A landscape with many valleys, sampled at points; each row gives a point and its height.
From any point a ball rolls to the lowest of the 2 points nearest to it. It stops when none of these is lower. Distance is the straight distance between rows; heights are no part of it.
fepe: [-10   4 -12  40   2   6 -22 -16 -22  -9  -3  11  27  11 -28  18  40  12
 -16  23 -11 -36 -37   5  42  -3 -39 -47   8]  height 480
daki: [  9 -13  13  25   7 -17   2 -13   6  10 -15 -14  39  23   5  11 -24 -46
 -40  13  -1   1 -18  17   8  -4 -25 -23   1]  height 538
vub: [ -8  -9 -42  15 -39  19  23  19  10  16 -18  -3   1   1   7 -41  17  33
  37 -24  26  17   4 -18 -13 -17  45  21 -18]  height 408
Fubiz: [-14  19 -10  23  19 -32  -5  12  51  11   7  -6   1   9  -4 -32  -1   7
   8  -2  27 -22  -4 -11 -31   8   6  -8 -15]  height 496
zev: [ -9   0  22  36  11 -17  -9 -17  19  10 -16 -16  56  23   0  -5  -4 -15
 -47  15   2   2 -17   3  14  15 -20 -35 -19]  height 490
tol: [-41  -2 -18   8  29 -15  -3   8  -3  -6  -1  23 -17  -3  35 -14  31  16
   4 -24 -26  35   0 -19   9 -13  14   2 -15]  height 318
Fupe: [  4   1  -1 -15 -10   0  -5 -13 -25 -28   6 -17 -36 -22   0   6 -28  11
   3   9 -30   7   7  20   4  -8 -15   3  44]  height 481
nof: [ 11  17 -22 -34 -24  16 -15 -11  22  23  24   2 -14 -10 -35  22   0  26
   4  -5  -8  -6  42  -4   3   1  13  12   7]  height 303
kef: [ -7 -34  21  16   9 -13  32  13 -23 -26 -26  13 -13   1  23 -30  -6 -34
  11 -11  18   6 -19 -14   0  -9   6   5 -11]  height 196
rinu: [ -6  -3 -10   9  -3 -20   8  -5  17   2  -4  -9   1  15  -3 -18 -17   8
  11 -19  37   3  12 -27 -16   2  28  -4  -4]  height 310
niro: [-10 -20 -34  31  28 -22  10 -32  -6  -9  10 -12   2  30  -7   7 -16 -21
 -20   1   6   5   2  -1   8   2   7 -38  16]  height 581
tet: [ 41   9 -22  25 -17 -28  10   4  -7   6  11 -12 -21  27 -26  -3   6 -24
   1  -6  18 -64 -11 -30  -6  -2 -21 -31   7]  height 780
gorik: [ -4   0  -5  -3  -8 -12   5 -10   2 -16   3 -14 -33 -15  -6 -19 -32   5
   6 -10  10 -15  12  -6 -15  -8   2  14  19]  height 548
defu: [ -3  17   0   6  -4  -8 -14 -12  47  30  26   1  -5  -3 -33  -8   6  17
  -8  -2  18 -48  21  -8  -4  12  -7  -7 -10]  height 236
Pufe: [ 35  11  20  20   9 -13 -10  15 -18  15 -19 -27   6   9   3  26 -11 -25
 -22   1   4 -35 -23  31   8 -29 -36 -35  13]  height 329
Binal: [  7 -16  17   1   3   1   3  -7 -26 -18 -10 -23 -28 -14  19   4 -36 -10
  -3   6  -1   2   4  33   2 -12 -15   1  28]  height 445
vukag: [ 23 -13  48 -25  -3 -14 -15 -11  13  19  -7 -13  12   4   4  29 -26  -3
 -10  34 -24  21 -19  38   8  16 -10  12  10]  height 460
Tava: [ 13   8 -19  31 -12 -33   7  -1  51  19  22  -5  -2   9 -17 -32  -6   1
  13   7  31 -37   6 -31 -28  15  -1  -9 -10]  height 545
duf: [ 28  13  33  -6  11 -10   6   7 -26   7  -5 -10  43  36 -31  33  31 -11
 -44   7   8 -14 -33  33  18   2 -21 -44 -14]  height 290
Diri: [-17 -19 -11  -7   9  -5  14 -24 -10 -17  10  -6 -18  12 -10  11 -28  -1
  -2  -4   8  37  27  16   7  -1  21 -15  21]  height 115
Vami: [ -2   3  20  36  10  -8 -10 -22  -9   7  -6 -16  45  28 -20  16  19   1
 -54  11   3  -3 -19  21  28  11 -28 -47 -15]  height 440
duba: [ -7  -1  -7  44   0 -14 -30 -21  21  -3   1  -4   7  -8 -13  -5   5   5
  -9  25 -15 -44 -18  -6  31   7 -37 -32  16]  height 540
tef: [ 36   1  16  -8   4 -16  11  11 -15  19  -8  -5  35  35 -16  38   5 -43
 -39  15  -3 -14 -27  30  10 -14 -25 -33  -2]  height 187
gikek: [-15   8  37  39 -10 -12 -11 -11  11   4   1 -16  23   7 -22  -7  12  37
 -22   2  14 -48 -23  -6  12  12 -51 -28 -15]  height 383
Guto: [ 12   0  46  20 -19 -13 -21  12  13   4 -28  -7  45   9  16   1 -14 -27
 -17  15   7 -15 -40  -2   8  -5 -41 -20 -17]  height 260
navu: [ -8 -49  10  -7  -6   5  11  -9 -14 -17 -17  18  17  12  26  16 -31 -37
  11  31 -11  31 -22  17  16  -5 -14  -2  14]  height 565
Dazem: [ 28  12 -10  11 -19   8 -12 -11  50  58  29   8  -4   0 -29  -6  21   5
   4  -1  23 -42  33  -7  -5   9   4 -10 -20]  height 384
fena: [ 31  -3 -16  14  13 -17  19   7 -33  -2 -10 -16 -30  17 -21  14  -8 -22
  -2 -14  20 -37   3  10  -7 -21  -5 -23  32]  height 701
luf: [-42   4 -25  -2  11  -5 -15 -22  21 -13   9  10   0 -13   4 -11 -12  12
  11  10 -21   3  19  -5  12   7  -1   0  24]  height 726
luful: [  1  23 -51 -11 -21  69   7  18   1  -2  14  19   6 -13 -10 -25  18   1
  33 -13 -12  24  19 -27 -22  -5  14  52  -8]  height 485
degi: [  1 -34  -1   3   0   4  -4 -11 -24 -17  -6  -1   5  12  28  21 -33 -30
   6  17  -8  10 -22  17  18 -23 -25 -32  14]  height 531
dezib: [ 12   7  37 -49   3   2  -3  -7 -16 -11  10 -20  -6  -8  13  10 -25  27
   9  16 -32  34 -15  -4 -17  22   7  12   4]  height 162
lik: [ -2   3  19  21   2  12 -10 -24  -4   7   3  28  10 -18 -38  17  44  22
   0  19 -19 -46 -14   9  49   6 -41 -20  16]  height 656
puf: [-23  -9   8  29   9   8 -10 -35  15  16  20  25  12 -18 -25   8  25  19
  -3  25 -21 -40  15  -2  42  19 -34 -20  -5]  height 709
kote: [-22 -16   7 -14  19   2  24   0   0 -10  -7  17   1   1   6 -14 -16 -11
   1  -3  13  53  13  27  -4   1  38  19   2]  height 602
Mifot: [-20  -3  -4  18  13 -15   2  -5  -1 -28 -12  -3 -25 -21  19 -40 -22  -1
  13  -1   2  -8  -3  -4  -9  -7  -1  11  18]  height 578
loz: [  9 -17  23 -46 -17  -5  -1  -4 -10 -26   0 -21  -5   6   9  30 -20  21
  20  -4   2  11 -14 -35  -1  13  -3 -10 -14]  height 201
tuzi: [  2  14  32  27 -15 -14  -4   1  -3  -2   5 -25  29  27  -9  -3   6   1
 -32   0  16 -39 -38  -4   7   8 -51 -46 -35]  height 282
tuv: [ 11  10   8 -17   1   3 -12  -6  -9  -9  -4  21  -7 -14 -39  33  28   9
   9  14 -22 -47 -14   4  42   1 -19 -25  33]  height 597
suk: [  0  13  16   2   2  -6 -37 -17 -11  -7   0 -10   4 -19  29   3 -30   9
  -2  24 -22  43   5  38   8   1  -2  10  40]  height 274
kas: [ 15  -6  -9 -23 -19  15  14  -9 -32 -26  19 -24 -43  -1 -27   7 -24  20
   9   6  -7  38  26   8  -4  -1  18   8  22]  height 105
mitid: [ -8   7  12 -40  10  -8   3  13 -16 -27  -3   3  -1 -11  24   7   9  32
  13  -7 -20  36  -1 -40  -7   8  17  14 -12]  height 166
Vulo: [  1  11  -4 -27   1   8   9  30 -19   6  12  14 -15   3  20  12  29  26
  -3 -39  -7  52   3 -21 -22 -13  29  27 -38]  height 302
pes: [-32  24 -15  12  31 -13 -27  22  56  13   0   6   6   2   7 -23  31  17
  11  -6  10 -26 -11   4 -25   8   2   4 -21]  height 452
Zagip: [-35  32 -29  -1  12  13 -20  23 -10  -3  18  29  -9 -15  37  -7  35  30
  -4 -19 -49  28  -9 -12  -8  -8  -1  16   9]  height 640
vaf: [ 35  -8   5  11  13   0   2  23 -29  38 -21 -13  13   7   7  36 -13 -45
 -17  21   3 -13 -18  44   8 -38 -45 -19  11]  height 200
zasod: [-31   5 -26 -26   2   6  -3 -13   6 -11  19  -4  -3   3  -7  18 -20  26
  12  -3  -3  38  35   3   0   5  20   2  14]  height 182
Zafo: [ 10 -18 -24  -3 -14  -4   1 -21   6  -7  11  10 -19  -1 -24  13   2 -14
  11   1  -9 -46   0 -44  20   3 -17 -28  11]  height 744
raka: [-26  -5  -9  -4  13   6  18  18 -24 -13  12  23 -26  -9  21 -19  28   5
  -7 -28 -15  57  -3  -3   3 -14  27  19 -17]  height 365
Vako: [-13   7   0   2  -2  47 -21 -13  26  18  28  28  17 -22   7   7  19   2
  31  10  -4 -38  49  -9  -8  23   8  10 -63]  height 857
lazis: [ 34  11 -31   5  11 -12   8 -13   1  16  -9  17  -8   7 -53   2  17 -16
   5   2   5 -34  22  -9   8  -2  23 -17  41]  height 502
Zep: [-26   6   5  19  24 -27 -19  -5  27 -12 -15  -1  13  -3  19 -23  -6  13
   0   2   0  -6 -11 -16   2   2   0 -13   4]  height 673
Sena: [ 34 -23  21 -13   5 -11  15   6 -13  19 -10  -9   7  22  -4  43 -21 -37
 -18  17  -4  -3 -20  39   2 -17 -26 -14  10]  height 31
Tolam: [ -7 -27  11  19  17 -23  42   5   7   6 -16  14  15  18   0 -29 -14 -39
  -6 -13  35  20   1   2 -13   0  29  13 -11]  height 570
bosil: [ 16 -15  35  24   1 -12  14  20   1  20 -39 -16  17   1  24  -8 -31 -46
  -8  10  15 -15  -9  20  -9 -12 -44  20   8]  height 466
Dop: [-12 -16  22  -7  20 -12  -5 -16  12  -1 -14   7  25   4  20   5 -25 -10
 -11  15  -9  43   1  28  13   3   7   3  18]  height 515
Dumi: [  4  16  14  15  13  -6   6  -8 -34  -1  -6  -9  39  33 -40  23  48  18
 -37  -1  12 -24 -27  20  21   8 -27 -43 -13]  height 366
Mar: [  3  12 -52   4 -18  39  -2  16  25  18  -2  11 -14  -9  -3 -31  37  -3
  39 -29   3   0  -3 -12 -32   8  23  44 -16]  height 790
dom: [ 31  14 -16 -17 -10   0  -6 -15  18  28   7  14 -24  -9 -48   9  13   3
   0  -7  -2 -27  36 -10  12  -6  15  -6  20]  height 403
Goro: [-11  19 -38   5  -7  23   5  22  11  -6   7  13 -35 -16  -9 -50  18  -2
  21 -23  14  -1  -3   1 -34  -6  25  41  -5]  height 770
rusi: [ 28 -13 -24  12 -18  -7   5 -24  18  23  16   8  -9   2 -30   2  17  -7
   7   4   4 -40  19 -48  13  12   0 -24   2]  height 689
likep: [ 26   3  55  12 -19  -8 -51   7   6   1 -29  -2  34 -10  15  20 -18 -15
  -1  27   4   6 -35  10  16   2 -29   6  -8]  height 332
gotu: [  6  27 -35 -30 -20  63  -3  -5  12   9  30  13   7 -28  -8 -13  -6  -3
  26  -5 -17  16  37 -30 -16   0   2  37 -13]  height 521
pulid: [ 23  -4  39 -25  -5  16   7   6 -41 -20  -8 -11 -16 -22  35  -9 -26  -1
   9  31 -28  32 -26  16 -18   7  -7  28  16]  height 495
Nug: [-34  10  -2 -21  10  -8  -8  16  -2 -17  -3  12  14  -4  20  22  16  41
  17  -6 -14   6  26 -41  -1   7  25   9 -27]  height 212
Bifub: [ -5  16   8  -4   2 -21 -19 -13  28   7  12  -9  -7  -3 -24   4  -9  22
 -17  -5   6 -32  10   5   8   2  -8 -15  12]  height 61
feg: [ -8   9 -32  -7 -27  40 -20   0  39  29   2   6  22   3  -1  20  13  18
  27  -3   9 -29  42  -7 -19  15  21  23 -33]  height 837
gud: [ 12 -23  19 -14  -6 -16  11  -7  -5 -16  -4 -14  -5  11   8  11 -35 -13
   0 -13  21   3  -7  -9  -5  -4  -5 -14   3]  height 391
dige: [  4 -10 -50  -9 -44  29  14 -16  20  28   0 -10   5   6 -11  11  -3  36
  22  -3  -4  15  46 -14   7 -19  26  11   4]  height 682
gufig: [  8   9 -42   2 -26  41  -8  11  48  34  -9   3  15  -4  12  -8  32  -2
  45 -17   4 -22  17 -16 -32  15  19  33 -31]  height 815
Sak: [  8 -12  32 -22  -2  13  34  20 -38 -36  -6   9 -22 -18  10 -20  -1  -6
   0  10  -8  44  -4   0  -9   4  26  32  -6]  height 97
mur: [  6  11  27  19  -2 -16 -44  -7   7 -13 -23 -14  10 -19  25  -6 -24   5
  -4  10  -3  -4 -14   9  10  -6 -19  -2  19]  height 409
rukam: [ 12 -17   4  22   4 -21  17  -6 -10  -6  -2 -22  -8  23   5  -1 -30 -33
 -11 -13  25 -20 -11  -3 -10  -9 -15 -25   3]  height 335
para: [  2  29  21 -15  23  -4 -15  21   6  16 -10  15   1 -13  34 -20   5   2
 -22 -12  -8  33 -17  40 -26 -12  13  36   8]  height 337
Modid: [ -5  28 -27 -23  -6  48 -28  -6  47  22  17   7   4 -15  -4  -5  15 -13
  20 -16   0 -25  14   4 -31  28   3  31 -15]  height 326
bab: [-32   9 -13   9  14   4   8  11 -21 -34  -2  13 -29 -24  18 -46   2   5
   5  -5  -8  23   0   6  -8 -10  20  21  12]  height 603
gor: [-41  28 -15  -9  12   0 -25  12  -1 -12   4  25  13 -23  35  -5  29  35
  11   5 -42  10   6 -26   9   4   2  14   7]  height 659
leku: [-33  32 -27  -5  11  17  -3  16 -12 -20  12  24 -17 -24  18 -34  14  17
   1 -10 -30  26  -5  -3 -16 -12   7  25  22]  height 620
Geso: [ 38 -13 -35  29 -26 -14  14 -19  41  38  28   3   1   4 -16 -17  12  -5
  11  14  18 -29  19 -43  -7  14   4 -17 -11]  height 621
votip: [  7   4  19  26   5  -6  14 -20  -4  25  13  16  14   2 -57   6  48  25
 -12   0   9 -61  -2 -10  16  15 -43 -16 -18]  height 568
Pim: [ 16  -6  -8 -19  -1  -9   1  -5 -27 -21  -5  -9 -39  -3 -19  28 -13   2
  10  -1 -16 -12   1  13  11 -15  -8 -19  39]  height 516
pobi: [ 23  -7  17 -44  -7   2   2 -13 -21 -14  13 -30 -34   2  -9  25 -26  17
  10   9 -23  28  -3   9  -4  10   6  -4  11]  height 157
Vot: [  4  26 -11 -20  -1  24 -24 -17  47  28  32  10 -14 -31 -12 -20   0 -10
   8  -6  -4 -30  24   0 -14  10  -3  15 -10]  height 419
fezom: [ 18 -34   6   9  -4  16  11  22 -32  33 -13  -7   0  -2  25  25 -28 -40
  -2  31  14  -9 -12  36   6 -39 -52  -2   5]  height 319
Reb: [  1 -17 -46  19   3 -16  10 -29  -6   2   9  -6   4  35 -22  20   2   1
  -9  -7  14   2  20 -26  13   7  23 -34  13]  height 618
latol: [-13  -8  -1  12  -1  -2 -19 -16 -12 -16   7   2  15  14 -13  35  15  18
 -12  11  -8 -29 -23  -3  42   1 -30 -52   8]  height 404
Maf: [  7   6 -24  35  15 -15 -12 -13  -5  -5   0  -1   3   7 -25   6  21 -14
 -17  19 -18 -53 -25   0  24  -4 -29 -43  22]  height 576
morab: [ 16  19 -30 -26 -28  68 -14 -13  20  28  27   4  14 -16  -2  13   5  -1
  25  -6 -20   3  54 -13  -1  -1  10  20 -24]  height 560
kiv: [ 21   1  -6  24   9 -22  14  -5 -14  10   2 -30  25  40   2   3  -6 -61
 -43   3   4 -19 -22  10  -3  -5 -29 -35 -20]  height 599
Dogem: [-20  45 -28 -35   1  37 -19  11  26   2  17  13   4 -17   1  -3  11  10
   7 -19 -10  -8   4   1 -36  16   4  36   4]  height 245
limod: [-39  32 -11 -23   8  23 -19   2  17  -4  19  31  21 -36  17  -2  18  23
  16  13 -41 -15  23 -25   2  18  -6  23  -5]  height 679
mamir: [ 20  21  -8  17  -1 -10   6   1 -19  -3   8   2  13  23 -50  -2  48  -6
 -13   9  12 -70 -28 -14  12  12 -32 -34 -11]  height 683
vivum: [ 11 -17 -45   5 -30   3  12 -24   5  18   2  -5   2  17 -21  23   2  26
   9  -5   6   1  38 -33  17  -3  27 -17  15]  height 652
Veli: [-16  14 -25  19  -6  22  15  37 -21 -25   7   8 -39 -22  -6 -48  20   0
   5 -20  20  15   3   8 -10 -10  52  26 -18]  height 752
keki: [ 23   9 -32  24  28 -20   7 -13   3   7   6   8  -2   9 -45  -2  26 -25
 -11  15  -7 -48   0  -8  11   9  -2 -32  25]  height 583
legi: [-20  11 -43  -5  -8  19  -9  12  26  13  -9  -2  13  12   5   5  14  22
  34 -29  21  11  19  -9 -26   3  40  22 -19]  height 417
Dek: [-25  11 -36   5  -1  37  11  32 -32 -15  28  18 -31  -1   5 -12  38   9
 -11 -40 -11  49  -7   2  -9 -10  28  20 -21]  height 401
fafuf: [ 18 -22  -1  16  21   3  24   6 -43   4 -11 -21 -24   8   5  18 -18 -36
  -8  -4  17 -19   0  33   2 -26 -24 -24  19]  height 668
gevaf: [  1 -18  34  38  12 -24  39  32  -2  15 -38   3   9   4  17 -33  -8 -50
  -7   3  16 -10 -10  16 -10 -10 -24  31  -2]  height 509
fom: [ -5 -25  -5  37   8 -26  30   8  -8 -25 -10   2 -14   6  12 -43  -6 -19
  23 -12  33  -2 -17 -34 -13   0  18  -6 -10]  height 91
dup: [-23  24 -53  -4  -2  46   6  28 -14 -13  18  24 -20  -8  -8 -16  37   9
  15 -31 -18  26   1 -18 -25  -3  16  40  -7]  height 442
bure: [ -3  -2   4  42   2 -18 -30 -12  12 -13 -14 -18  13  -2  13  -8 -20  -6
  -6  13   0 -28 -27  -7  12  -4 -29 -30  10]  height 469
pum: [ -6 -43  15  -2  -3 -15  14   9   1  -8 -41  28  28  12  20   6 -10 -36
   3  26  -9  20 -32   3   9  -7 -15  17   9]  height 590
tedur: [ 19   5  -4 -25 -26  30  -8 -22  12  17  24  11  -5 -28 -16  16   5  10
  16   2 -19 -14  54 -44  21   6   2   3 -19]  height 811
kab: [  2  23 -18 -19 -12   8  -6 -11  22   5  20   1 -32 -31 -17 -29 -22  -1
   3  -8  -1 -23  21  -2 -24  -7  -1  32  14]  height 501
silum: [-25 -14  12   6  -3  -4 -10 -17   2 -13   8   0  19   4 -11  29  10  37
  -6   8   2 -40   0 -24  27  17 -26 -30  -7]  height 322
Gad: [  2 -12  -7   2   0  -7 -19  -6 -19 -11   2  -2   8  15   9  32 -10 -12
  -7  10  -6 -17 -33   5  27 -23 -28 -55   8]  height 476
lumo: [-32  29 -17   0  33  -6 -30  19  28   8  -6   8  -6  -3  26 -22  29  12
   1 -26  -5   3 -18  16 -19  -4  12  16  -8]  height 405
Febup: [-16 -33  18   7  11  -5  44  19  -8 -10 -17  23   0  -3   0 -24  -5 -35
 -10   3  22  28   9  24   5   0  40  30  -4]  height 589
nud: [ 11   9   4 -17  -2 -22  -6  -9  13   8  10 -18 -18   7 -19  15 -24  17
 -13 -18  19   0  21  12  -7  -5  16  -9  15]  height 180
sezir: [-21  24 -13 -25  13   1  -9  34 -10  -1   8  14  -1   0  29  26  36  39
   3 -26 -23  19  15 -29 -17  -6  22  18 -38]  height 261
veku: [ 11  -5   1 -18 -16   0  20  27  -9  17 -11   9  -4   8  16 -10  24  18
  12 -38  22  50   8 -23 -12 -17  44  28 -36]  height 331
rup: [ 15 -26  13 -34 -26   6  20  -2 -20 -26  -7 -17 -10   6   0  10 -23  12
  26  -5  15  37   2 -32  -8   3  19   6  -8]  height 167
madaz: [-25  -5  -6   7  27   2   7  19   3  15   3  29 -18   3  19 -19  31 -21
 -15 -35  -1  42 -12  41  -4 -15  29  27 -21]  height 524
Zin: [  9  -6  18 -38  -3   3  20  10 -19 -21  -5  -1 -10  -6   8  -8  -4  16
  13 -10   3  51   3 -25 -14   4  29  25 -13]  height 136
bug: [ 24  21  -1  16 -14 -23   0   9 -14   0  14 -18   3  37 -26   6  15 -12
 -18  -8  22 -61 -29 -18   4  -2 -31 -45 -15]  height 736
Nesuv: [ -4 -19  19  -3  -4   4  28  15 -33 -45 -16  -1 -29 -17  18 -29 -13 -14
  10  -7  16  10  -5 -10  -4  -5  16  17  -2]  height 159
muno: [-22  -1 -20   3  15   4  -5  18   3  16  14  10 -27  11  22  -2  39  -3
  -7 -57   3  33 -13  13 -17  -8  21  21 -36]  height 494
nonak: [ 10  -8 -14 -28 -30   8  -3 -22   3 -10  13   2 -16 -12 -27  23  -3  13
  18  -3 -14 -20  27 -46  20   4  -9  -3   7]  height 785
vas: [  7  16  29  -3  13  -5 -23   2  -5   3 -13   5   8 -21  36 -14 -22   2
 -11  16 -12  41  -5  38  -9  -2   6  32  24]  height 307
suma: [  1 -25   3  25 -18  14  36  10 -20 -15  -4 -15 -20  -7  -7 -20 -27 -20
  -2  -1  49  15  30  20   3   1  51   8  -4]  height 727
tib: [-23  -8 -23  22  14 -23  -6 -23  32  -8  10  -2  -4  -2  -8 -15 -13   1
   1  12  -5 -25   2 -18   4   9  -8 -19  13]  height 700
kemi: [  0  -4   5  16 -15  15  30  33 -19 -18  -8  -3 -23 -18  -1 -41  -5 -12
   3 -10  39  19  18  14  -3  -6  62  24 -19]  height 739
Mobot: [ 14  17  17   5   4  -2   8  -2 -18   0  -3  18  17   7 -59  16  45  19
  -7   2  12 -61 -22  -2  21   9 -29 -23   8]  height 628
nupu: [ -8  31  -3 -45 -12   9 -17  -7  17   1  29  -6  -9 -21 -17  19  -9  44
  -4   2 -15  -5  24  -1 -10  12   3  17   6]  height 238
Veni: [  0 -15  26  25  17 -32  33  10  10   8 -25   1  22  20  15 -27 -17 -48
 -11  -3  18  -4 -17  -5 -15  -2  -9   4 -11]  height 544
zuva: [-39   6  -6   7   2   5 -26 -26  25   1  18  17  14 -26  -2   6   6  24
   6  24 -31 -20  23  -8  35  19 -18  -7  11]  height 746
Lag: [-18 -21  -2  26  27 -15   3 -27   3  -6  -6  -6  12  15  12   0 -32 -23
 -17   7  -3  24   4  24  13  -4   1 -22  23]  height 543
Lem: [-10   2 -43  12 -17   5  -1  -4  39  29   4  -9   7  17  -8 -10  -6  16
  21 -17  38   0  18  -5 -27   0  35   5  -6]  height 371
bofa: [  1  38   6 -46  10  20   4  22 -10  -6  19  -1  -3  -8   7  -3  -5  36
   0  -7 -11  47  -7   1 -46   8  25  27   0]  height 161
buk: [ 18  15  43   5  -8 -10 -60  -5  -4 -10 -15  -4  22 -21  27  13 -14  10
   3  28 -10  29 -19  10  17  14 -10   9  14]  height 370
Nuzi: [-14  -8  24 -26 -13  -9 -12  -6   2 -30   0  -9  11  -3   8  26  -7  30
  12  -3   3 -19  -9 -37  12  16 -15 -16 -12]  height 243
Dakep: [ 27   5  38  30   0 -15 -20   9  -3  19 -27 -35   6  -7  22   5 -35 -25
 -13   3   9 -20 -10  27   0 -19 -46  -8  12]  height 411
gikav: [-42  -4   4  -1  31 -23 -10   7   3 -16 -15  19  17   2  36   7  25  24
  10  -7 -18  14   8 -33  18   6  13  -7 -18]  height 263
Mozu: [ 23 -10  38 -20  -5  -2  -8  11 -28  -5 -22  15   2 -13  37  -4   0  -6
   9  32 -37  42 -37   1  -4   8  -3  36  13]  height 510
soge: [  0  16   7 -22 -15  49 -17 -18   7  21  38  23   9 -29 -10  24  11  17
  14   5 -15 -23  61  -9  10  13   1  10 -43]  height 835
rim: [ -3 -19  30  -8  15 -24  12  12  -5  -6 -25  23  -6  -6  31 -18  15 -12
  -6 -14 -11  29 -18  -8   6 -13   7  21  -6]  height 638
Pep: [ 11  31 -19  26  31 -17   2  -4 -24 -10 -13 -16  30  30 -45  -1  43 -15
 -34  15   2 -40 -23  18  10  12  -8 -39   8]  height 697
Vor: [ 22 -21  39 -32  -7 -11  20   1  -9  -7  -5 -13 -15   1   6   4 -34 -11
   0   4  12  19   0  11 -18   4   5  19   0]  height 416
Bol: [  9 -13  40 -28   4 -15 -16   6  -1  -4 -24  17  23  -5  38  11  11   6
   5  21 -32  35 -31 -11  15  11  -5  17  -3]  height 526
mal: [ -4 -10 -21   7 -22  16  19  -6  -7 -11   4 -13 -21   1 -15 -18 -27  10
   7 -10  35  32  29  18  -7  -9  45  10   6]  height 714
nusa: [ -7 -14  26  10  20 -26  -7   1  10  -7 -32  12  22   1  31 -15  -4 -15
  -2  -1  -4  18 -22 -10   9  -6  -3  -3   0]  height 654
fefu: [  6  -9  38 -20   2 -12 -20 -14   4  -2   4 -16  13   3   9  35 -15  20
  -9  17 -16  19 -12  19  24  14  -8 -19   9]  height 483
fusoz: [-20  -4  32 -25  20  -8 -14 -11  17   0   0  -2  32   2  17  27 -11  24
  -6  16 -11  33  10  14  13  22   9  -7  -2]  height 498
bizat: [  6   5   2 -13   1 -14 -21 -13  -7 -14   1  -3 -15  -5 -20  33   4  16
  -3   8 -26 -19  -6  14  31  -3 -14 -26  39]  height 552
Tubed: [ 27 -28  42 -31  -5 -20  20   1  10  18 -11 -11   0  11  -5  22 -35 -20
 -12  24  -5   9 -10  34 -14   7 -10  26  10]  height 437
rolik: [ 20  11 -17  27  20 -30   4 -10 -16  -1   2 -28  12  40 -21   5  14 -28
 -37  -3   6 -28 -15   4   4   2 -11 -46  -1]  height 653
non: [-11 -49  18  19   2   9  51  16 -18 -15 -18   2  -1  -3   4  -4 -22 -49
 -12  19  28   0  10  27   9   6  11  20   4]  height 611
nek: [ -1 -40  21  -3  -5 -22  13  18 -12  -3 -33  39  -3   0  24  -2  20 -18
  -8  13 -28  34 -26   0  16  -9  -6  37   6]  height 617
dibu: [-28  16  -6 -39  15  18   2   1 -11 -15  23  -8   4   3   9   9 -12  27
  18  10 -24  68  20  13 -17  15  24  13   9]  height 217
Gemo: [ 15 -26  34 -20  -8  26  23  12 -44 -23  -6 -24 -33 -20  25   3 -32 -18
   5  28  -3  11  -5  31  -9  -1 -13  19   7]  height 477
Ramin: [-15  15 -34  -2   3   6  -9  26   9  13  -2   7 -16  11  17   5  42  17
  16 -51   8  14   1 -15 -24  -8  33  25 -34]  height 458
musik: [  5 -27  -3  -8  -2  10  23 -10 -37 -30   7 -16 -42   5 -16  15 -26  -7
   2   5   2  30  25  29   8  -5  16 -10  25]  height 23
gubi: [ 17  14  39 -51  13   1  12  11  -6   7   4   4  -2  -8  16  -8  -9  17
  -5  12 -22  47 -14   9 -35  14  23  36  -2]  height 135
Lisul: [  8 -41  13  20   7  10  46   7 -32   4  -7 -19 -15   9   2   8 -27 -50
 -15   3  33  -9  12  31   2  -6  -8  -2   6]  height 637
Sebe: [ -6  -4 -46  -9 -37  34  10  -8   6   2   9 -10 -13   4 -21  -4 -15  28
  20  -9  13  36  36   4  -4 -12  36  20   8]  height 702
vabu: [ -3  -3  45   5 -11 -14 -12   5   9 -11 -10 -14  34  17  16   5  -7   0
 -11  -2  18 -28 -38 -18  13   2 -37 -36 -24]  height 163
sug: [ -4   1 -35  -2 -26  33  17  29 -11   4 -13   0  -1   6   9 -19  29  33
  25 -35  20  45   5  -9 -10 -18  50  30 -29]  height 364
nasig: [ 23   8 -27  -6 -23  24 -10 -21  47  44  22   7 -17 -15 -21 -15   3  -7
  18  -8   7 -19  35  -9  -9   1  13   3 -10]  height 497
tibi: [-12  26  22  -1  30 -22 -23  17  29  14 -19   7   9  -1  30 -26   6   5
 -14 -17   3  16 -12  22 -13 -13  11  13  -7]  height 367
refa: [  9  15  23  30  -6 -20  -4 -11  23  19  15  -1   0  -1 -45 -13  22  17
 -21   5   4 -67  -9  -4  11  12 -44 -23  -7]  height 482
Bar: [-17   9  13 -21  10   5  -9  -9 -16 -15   9  -2   8 -11  27  -4 -19  14
   8  24 -33  66   4  28  -1  10  12  11  31]  height 240
Redag: [ -6  41 -13 -46  -7  20 -18  13  17   2  19  -9  -2  -9  -3   7  -9  34
   0 -16   5  10   9   9 -40  11  15  31   3]  height 193
kom: [  3 -15 -17  34  -3 -29  18 -11   9  -9   7 -17  -9  18  -6 -23 -22 -13
   7  -6  33 -21  -4 -33 -16   6   3 -17   1]  height 228
rir: [ 10 -29  22  12  -1  16   4  12 -31  -1 -18 -18 -13 -16  41   7 -34 -31
   6  14  15  -8 -10  30   4 -23 -39   4  12]  height 395

For each start below, name the point where the ball stops.
rolik => Sena
leku => Redag
morab => Nug

Call two points neighbours if one is among the 2 nearest of the other. Go from one point of each pair to the other, from neighbour to neighbour, staying as low as possible. Name the highest point that can't be avoided.
gubi / fom => keki
vabu / fom => Maf
musik / Bifub => nasig
fom / Zin => kef
musik / gubi => dezib
